Each row is a point on a landscape with many peaks, with its height.
From any point a climber takes the steepest step (rise divided by distance) to one of its 2 nearest points. It stops when none of these is higher. Distance is the straight distance between rows; heights are no part of it.
nev: 143  158  102  112  95  81  100  65  58  128  95  114  97  106  112  75  141  119  104  105  72  116  96  95  81  161  87  75  105  h=423
naku: 87  128  87  126  83  45  94  80  101  109  122  144  91  102  113  153  112  67  70  109  45  100  112  59  82  114  118  108  84  h=80
saret: 98  102  125  90  123  143  112  119  118  93  82  77  60  74  94  61  103  99  74  118  162  72  98  121  144  101  113  112  120  h=191
femes: 99  110  105  100  103  113  90  91  133  95  125  109  141  155  116  106  109  141  102  105  119  104  109  75  65  113  105  68  77  h=237
dibok: 113  84  78  96  122  107  98  102  72  65  89  87  153  98  124  116  124  103  112  90  46  160  106  67  105  135  77  124  90  h=187
Rut: 91  62  115  67  108  116  100  122  126  49  94  77  125  133  106  128  68  159  82  97  111  114  104  107  70  100  110  110  48  h=456
davum: 111  110  94  88  123  141  107  118  115  70  89  95  64  93  97  91  75  127  78  111  115  100  99  109  139  109  132  122  97  h=393
dute: 114  151  111  112  88  67  105  75  53  148  93  115  98  128  98  86  128  110  101  92  71  112  110  106  84  119  99  62  100  h=398
Rabe: 117  69  83  71  93  123  97  92  122  119  120  138  126  130  107  132  55  149  147  96  104  102  66  85  83  111  94  94  83  h=545
tad: 109  78  93  89  83  137  80  99  139  116  141  114  108  74  107  117  78  76  154  113  108  78  80  94  115  134  62  101  80  h=490
tobu: 89  77  86  91  111  139  96  111  121  144  122  125  90  124  91  93  80  101  125  116  125  75  101  99  136  90  105  80  106  h=596
kulas: 99  160  122  119  99  120  93  95  106  125  126  106  72  101  86  71  106  75  109  121  113  80  133  106  126  99  107  68  83  h=286
masi: 131  142  133  115  70  72  113  57  70  161  112  118  71  95  61  77  88  69  126  108  120  69  109  123  75  81  110  62  91  h=347
sema: 115  79  108  98  104  106  92  101  99  96  95  64  121  63  115  61  134  69  121  101  130  100  77  118  111  115  60  106  134  h=445
gesa: 109  121  95  116  95  93  105  83  83  149  105  123  90  127  85  73  119  104  116  100  100  94  106  101  102  105  99  66  118  h=378
kegu: 107  86  94  96  92  77  101  102  98  81  80  105  111  120  97  126  70  176  100  98  93  107  75  70  51  81  119  98  100  h=536
Tevit: 95  36  63  84  109  133  114  131  119  78  94  92  98  78  91  118  59  83  96  95  98  111  95  108  140  80  101  149  105  h=265
tav: 104  112  81  104  84  58  103  88  97  118  122  150  74  77  113  166  97  57  85  117  50  104  76  46  102  129  118  119  99  h=63
Zarop: 121  152  152  111  84  67  101  78  75  133  97  95  81  73  76  67  106  62  114  99  125  84  99  133  82  79  96  76  101  h=356
Rikot: 108  116  114  105  93  93  106  84  75  171  118  125  84  131  75  77  84  88  134  107  111  81  108  112  97  82  104  56  97  h=363
mav: 73  104  122  117  89  57  88  97  74  127  94  85  108  96  82  86  121  37  112  76  96  91  125  156  89  45  76  86  93  h=239
dudu: 102  144  143  93  106  110  84  102  90  89  108  60  100  87  110  63  121  77  117  104  108  107  121  142  97  113  79  70  63  h=390
pufer: 89  91  106  90  139  155  112  146  113  88  89  92  101  122  104  118  99  98  78  108  106  135  117  68  147  98  139  104  104  h=333
pur: 124  135  92  100  98  114  94  95  110  96  111  124  87  94  112  106  96  117  105  115  90  110  94  79  118  131  122  104  96  h=495
pil: 113  106  69  99  99  116  101  107  116  69  99  113  70  87  89  110  60  129  88  103  86  97  100  111  129  90  121  135  86  h=422
besek: 120  92  72  101  109  139  96  96  122  125  122  136  90  99  100  101  78  113  126  118  107  85  92  90  129  116  105  105  113  h=549
fati: 91  81  131  84  109  133  97  115  115  110  109  64  110  105  106  51  113  89  127  111  149  86  99  126  101  113  77  69  103  h=459
viko: 123  97  32  126  93  117  108  83  122  75  85  116  91  82  85  98  86  125  91  100  86  89  106  95  123  106  114  150  124  h=467
tirof: 107  112  72  112  100  97  89  74  108  107  110  119  153  156  105  94  111  143  118  93  82  110  126  103  69  119  78  76  73  h=226
teg: 74  59  105  68  117  123  106  144  118  48  90  84  106  128  101  135  63  130  70  94  85  124  112  123  115  85  121  122  37  h=482
mas: 118  60  64  85  92  96  101  94  103  97  90  119  109  117  91  123  55  162  120  92  95  102  72  97  74  84  107  116  107  h=638
pena: 65  112  137  105  87  72  99  100  94  106  95  79  79  101  81  95  94  56  85  85  118  80  125  154  77  37  103  80  76  h=228
goga: 123  87  76  108  77  76  102  80  108  128  128  151  79  69  106  149  84  76  108  112  78  84  62  51  98  133  101  129  111  h=48
Nomin: 102  35  89  70  115  121  120  128  99  79  70  78  77  73  79  91  58  104  85  89  116  96  73  132  127  81  101  151  117  h=241
Nena: 85  132  115  115  92  80  91  91  110  106  124  127  89  111  115  138  107  79  79  110  83  102  108  57  93  98  127  84  87  h=92
Rubol: 84  137  138  96  104  106  101  104  97  102  96  81  84  122  98  75  115  116  77  101  134  102  117  108  98  85  119  70  97  h=264
sez: 110  115  122  123  85  71  107  69  96  136  98  102  88  73  76  58  112  58  106  100  137  61  96  118  92  93  86  92  131  h=374
tivek: 125  110  33  135  90  87  112  75  103  108  91  141  88  97  82  92  106  128  91  93  71  83  106  96  118  123  112  136  135  h=508
Nos: 96  54  102  73  111  110  100  117  102  38  73  53  134  109  112  110  88  149  94  88  110  132  89  92  65  114  92  120  92  h=540
Rar: 110  100  89  94  106  108  82  89  92  119  116  112  137  130  120  96  117  112  137  98  89  119  103  102  93  126  72  75  81  h=218
vom: 95  70  59  95  97  127  109  87  130  140  110  146  105  145  81  81  64  135  124  102  118  64  104  103  103  69  109  86  112  h=663
pabot: 115  80  109  84  126  140  120  123  117  42  69  62  87  85  96  84  86  137  67  98  133  111  91  97  113  127  124  132  112  h=396
sazoz: 63  120  98  108  99  90  110  112  90  107  91  111  76  130  82  116  90  113  63  97  82  103  122  113  113  35  135  89  94  h=415
puza: 112  87  50  108  87  88  111  81  94  136  98  146  80  122  73  86  70  132  111  92  94  76  100  119  103  76  109  100  121  h=595
Fen: 85  101  140  81  108  122  88  121  105  75  104  50  109  95  121  74  128  78  104  100  126  108  107  129  107  109  79  88  89  h=421
zov: 123  124  113  121  82  54  96  63  66  122  94  85  117  79  95  64  145  72  120  84  103  94  96  128  69  116  62  83  117  h=451
ruz: 83  88  92  96  132  130  115  130  89  111  82  103  106  141  97  97  117  106  82  99  96  118  109  81  139  71  129  93  127  h=357
zat: 107  35  126  67  116  100  121  132  87  84  52  61  85  65  80  68  72  110  79  84  141  89  52  141  118  76  98  136  129  h=225
Telan: 79  77  88  126  90  48  113  105  66  98  72  82  119  76  97  121  142  63  69  74  73  115  99  82  94  80  95  127  147  h=328
sude: 86  83  121  85  117  130  119  119  110  75  60  58  87  95  89  51  109  114  60  88  161  77  100  132  120  99  103  112  136  h=201
ner: 110  114  117  74  114  80  80  102  57  74  93  78  124  72  141  118  116  96  116  102  51  143  87  90  75  127  69  94  72  h=144
Nodet: 141  163  95  110  113  110  89  83  81  92  91  107  103  99  118  75  124  136  102  107  76  118  104  96  117  146  98  87  103  h=453
zin: 115  76  91  108  94  98  100  83  100  153  119  108  127  118  101  69  134  87  142  104  114  84  92  92  88  145  70  75  131  h=537
deko: 99  108  110  120  95  46  107  96  64  91  75  86  93  63  107  100  141  68  79  86  93  98  81  80  95  94  96  120  143  h=376
zop: 104  74  72  92  114  124  88  107  106  96  116  105  148  116  126  117  111  101  122  101  72  135  105  80  115  132  82  105  90  h=206
dabi: 75  93  124  100  84  93  96  98  116  90  103  76  81  95  95  95  89  80  89  92  130  78  110  134  81  66  92  93  90  h=219
fetu: 63  63  112  103  82  73  102  102  116  93  104  92  101  107  111  151  84  90  71  94  112  97  89  67  62  58  119  111  111  h=279
kigin: 57  83  91  117  95  60  93  99  76  104  85  82  129  110  95  100  137  71  94  64  83  106  129  129  81  53  72  100  115  h=256
peka: 88  133  122  89  102  104  80  99  121  86  134  116  108  96  131  126  126  73  92  123  85  112  100  50  91  140  104  82  74  h=106
togeg: 63  48  119  81  93  93  107  115  122  91  103  75  93  110  104  118  75  89  85  93  131  88  92  115  78  56  99  106  103  h=238
tagel: 75  72  70  129  87  42  102  91  73  78  75  86  131  91  101  118  134  80  89  64  63  111  114  108  71  76  71  130  123  h=285
zamet: 72  78  114  105  94  66  107  99  102  76  98  95  117  105  122  158  106  95  63  104  99  113  83  25  57  89  121  104  115  h=348
vuvem: 64  96  77  105  116  112  113  124  89  130  86  126  92  138  74  96  101  103  76  95  86  98  121  103  143  39  128  89  128  h=382
papo: 102  81  121  80  115  103  106  125  87  41  61  44  98  89  100  96  101  137  79  90  116  119  79  95  77  109  105  119  106  h=452
Gage: 99  90  136  82  107  84  114  123  84  67  51  49  79  73  83  67  97  121  67  87  142  92  77  146  99  82  101  118  121  h=213
vipa: 102  88  105  84  125  91  92  119  48  75  78  68  126  82  128  114  116  100  104  95  55  154  91  96  102  103  80  109  96  h=165
pega: 88  109  109  102  107  117  107  95  117  101  95  103  105  140  101  85  109  140  87  102  136  92  104  81  87  90  121  74  116  h=251
Semip: 111  89  102  110  94  84  94  87  81  124  105  83  130  90  114  59  152  79  137  89  108  97  98  110  88  133  52  84  127  h=492
Vad: 64  82  99  90  107  92  112  136  113  51  78  86  88  117  87  144  62  128  49  97  76  120  115  98  100  58  141  132  63  h=567
Muru: 129  119  44  124  87  70  114  79  75  139  82  156  70  105  68  93  87  136  97  84  60  86  95  111  115  95  112  116  130  h=547
Limu: 79  87  77  105  119  149  100  134  130  80  107  100  89  104  95  111  94  78  81  114  100  102  126  102  161  85  119  120  93  h=311
bel: 95  157  147  110  104  109  104  92  83  139  107  96  78  123  85  63  119  86  97  112  132  88  122  105  103  88  121  43  99  h=276
digad: 110  74  96  81  89  137  88  92  134  123  142  127  129  116  111  118  75  116  158  109  111  91  83  82  96  133  69  82  73  h=541
moz: 94  159  118  118  85  114  81  80  132  93  138  109  70  86  93  97  97  60  106  123  111  72  137  108  96  110  107  81  59  h=297
gosef: 117  156  102  127  77  80  79  64  113  120  138  126  75  73  98  104  109  42  119  113  76  71  125  99  86  123  94  82  70  h=315
buta: 103  150  129  85  101  102  66  103  98  89  125  88  97  76  122  91  109  60  121  116  79  114  115  122  103  118  79  75  44  h=365
dasat: 117  66  76  99  83  87  105  94  101  95  106  116  99  69  109  133  72  99  115  99  88  98  66  70  94  107  100  139  121  h=34
miz: 71  115  92  118  97  87  107  118  109  62  82  94  76  99  85  132  83  113  46  102  83  104  122  96  112  60  140  130  94  h=475
kogub: 104  65  68  90  123  161  114  135  131  59  100  94  103  84  92  112  72  88  89  103  94  126  116  91  152  112  115  152  90  h=290
gemap: 114  152  114  110  90  73  76  88  84  110  121  113  87  61  115  102  115  47  115  108  56  103  111  118  105  118  82  94  70  h=338
Zoli: 103  80  106  91  109  135  91  106  101  140  115  89  124  113  101  57  119  97  152  108  128  89  96  108  112  114  69  55  111  h=493
rosez: 88  87  107  103  95  79  101  96  117  72  89  95  126  127  111  142  83  151  75  102  109  103  82  42  39  92  122  99  98  h=450
deri: 111  94  87  77  89  141  91  112  139  76  135  119  89  56  110  140  54  86  130  118  92  92  85  99  128  130  85  129  59  h=433
rusab: 111  118  103  88  108  92  86  95  84  97  117  116  119  92  139  126  111  95  107  112  52  132  83  64  91  136  93  87  74  h=122
visar: 114  98  98  109  91  105  96  79  114  99  114  92  92  65  104  71  106  86  115  105  137  68  89  111  94  110  77  104  124  h=404
Zev: 104  122  107  128  83  55  106  80  74  103  79  90  100  69  97  76  137  91  94  77  96  95  90  117  83  89  83  104  135  h=416

Where does a climber stop that starts at each point below?
rusab: zin
bel: zin
mav: zin
Zarop: zin

Call two points neighbours if one is among the 2 nearest of the other. Go from one point of each pair to the other, from neighbour to neighbour, staying as high as possible. Name the lowest point that can't be avoided.
Nos, Vad: Rut
zin, Nos: masi
vom, Vad: davum
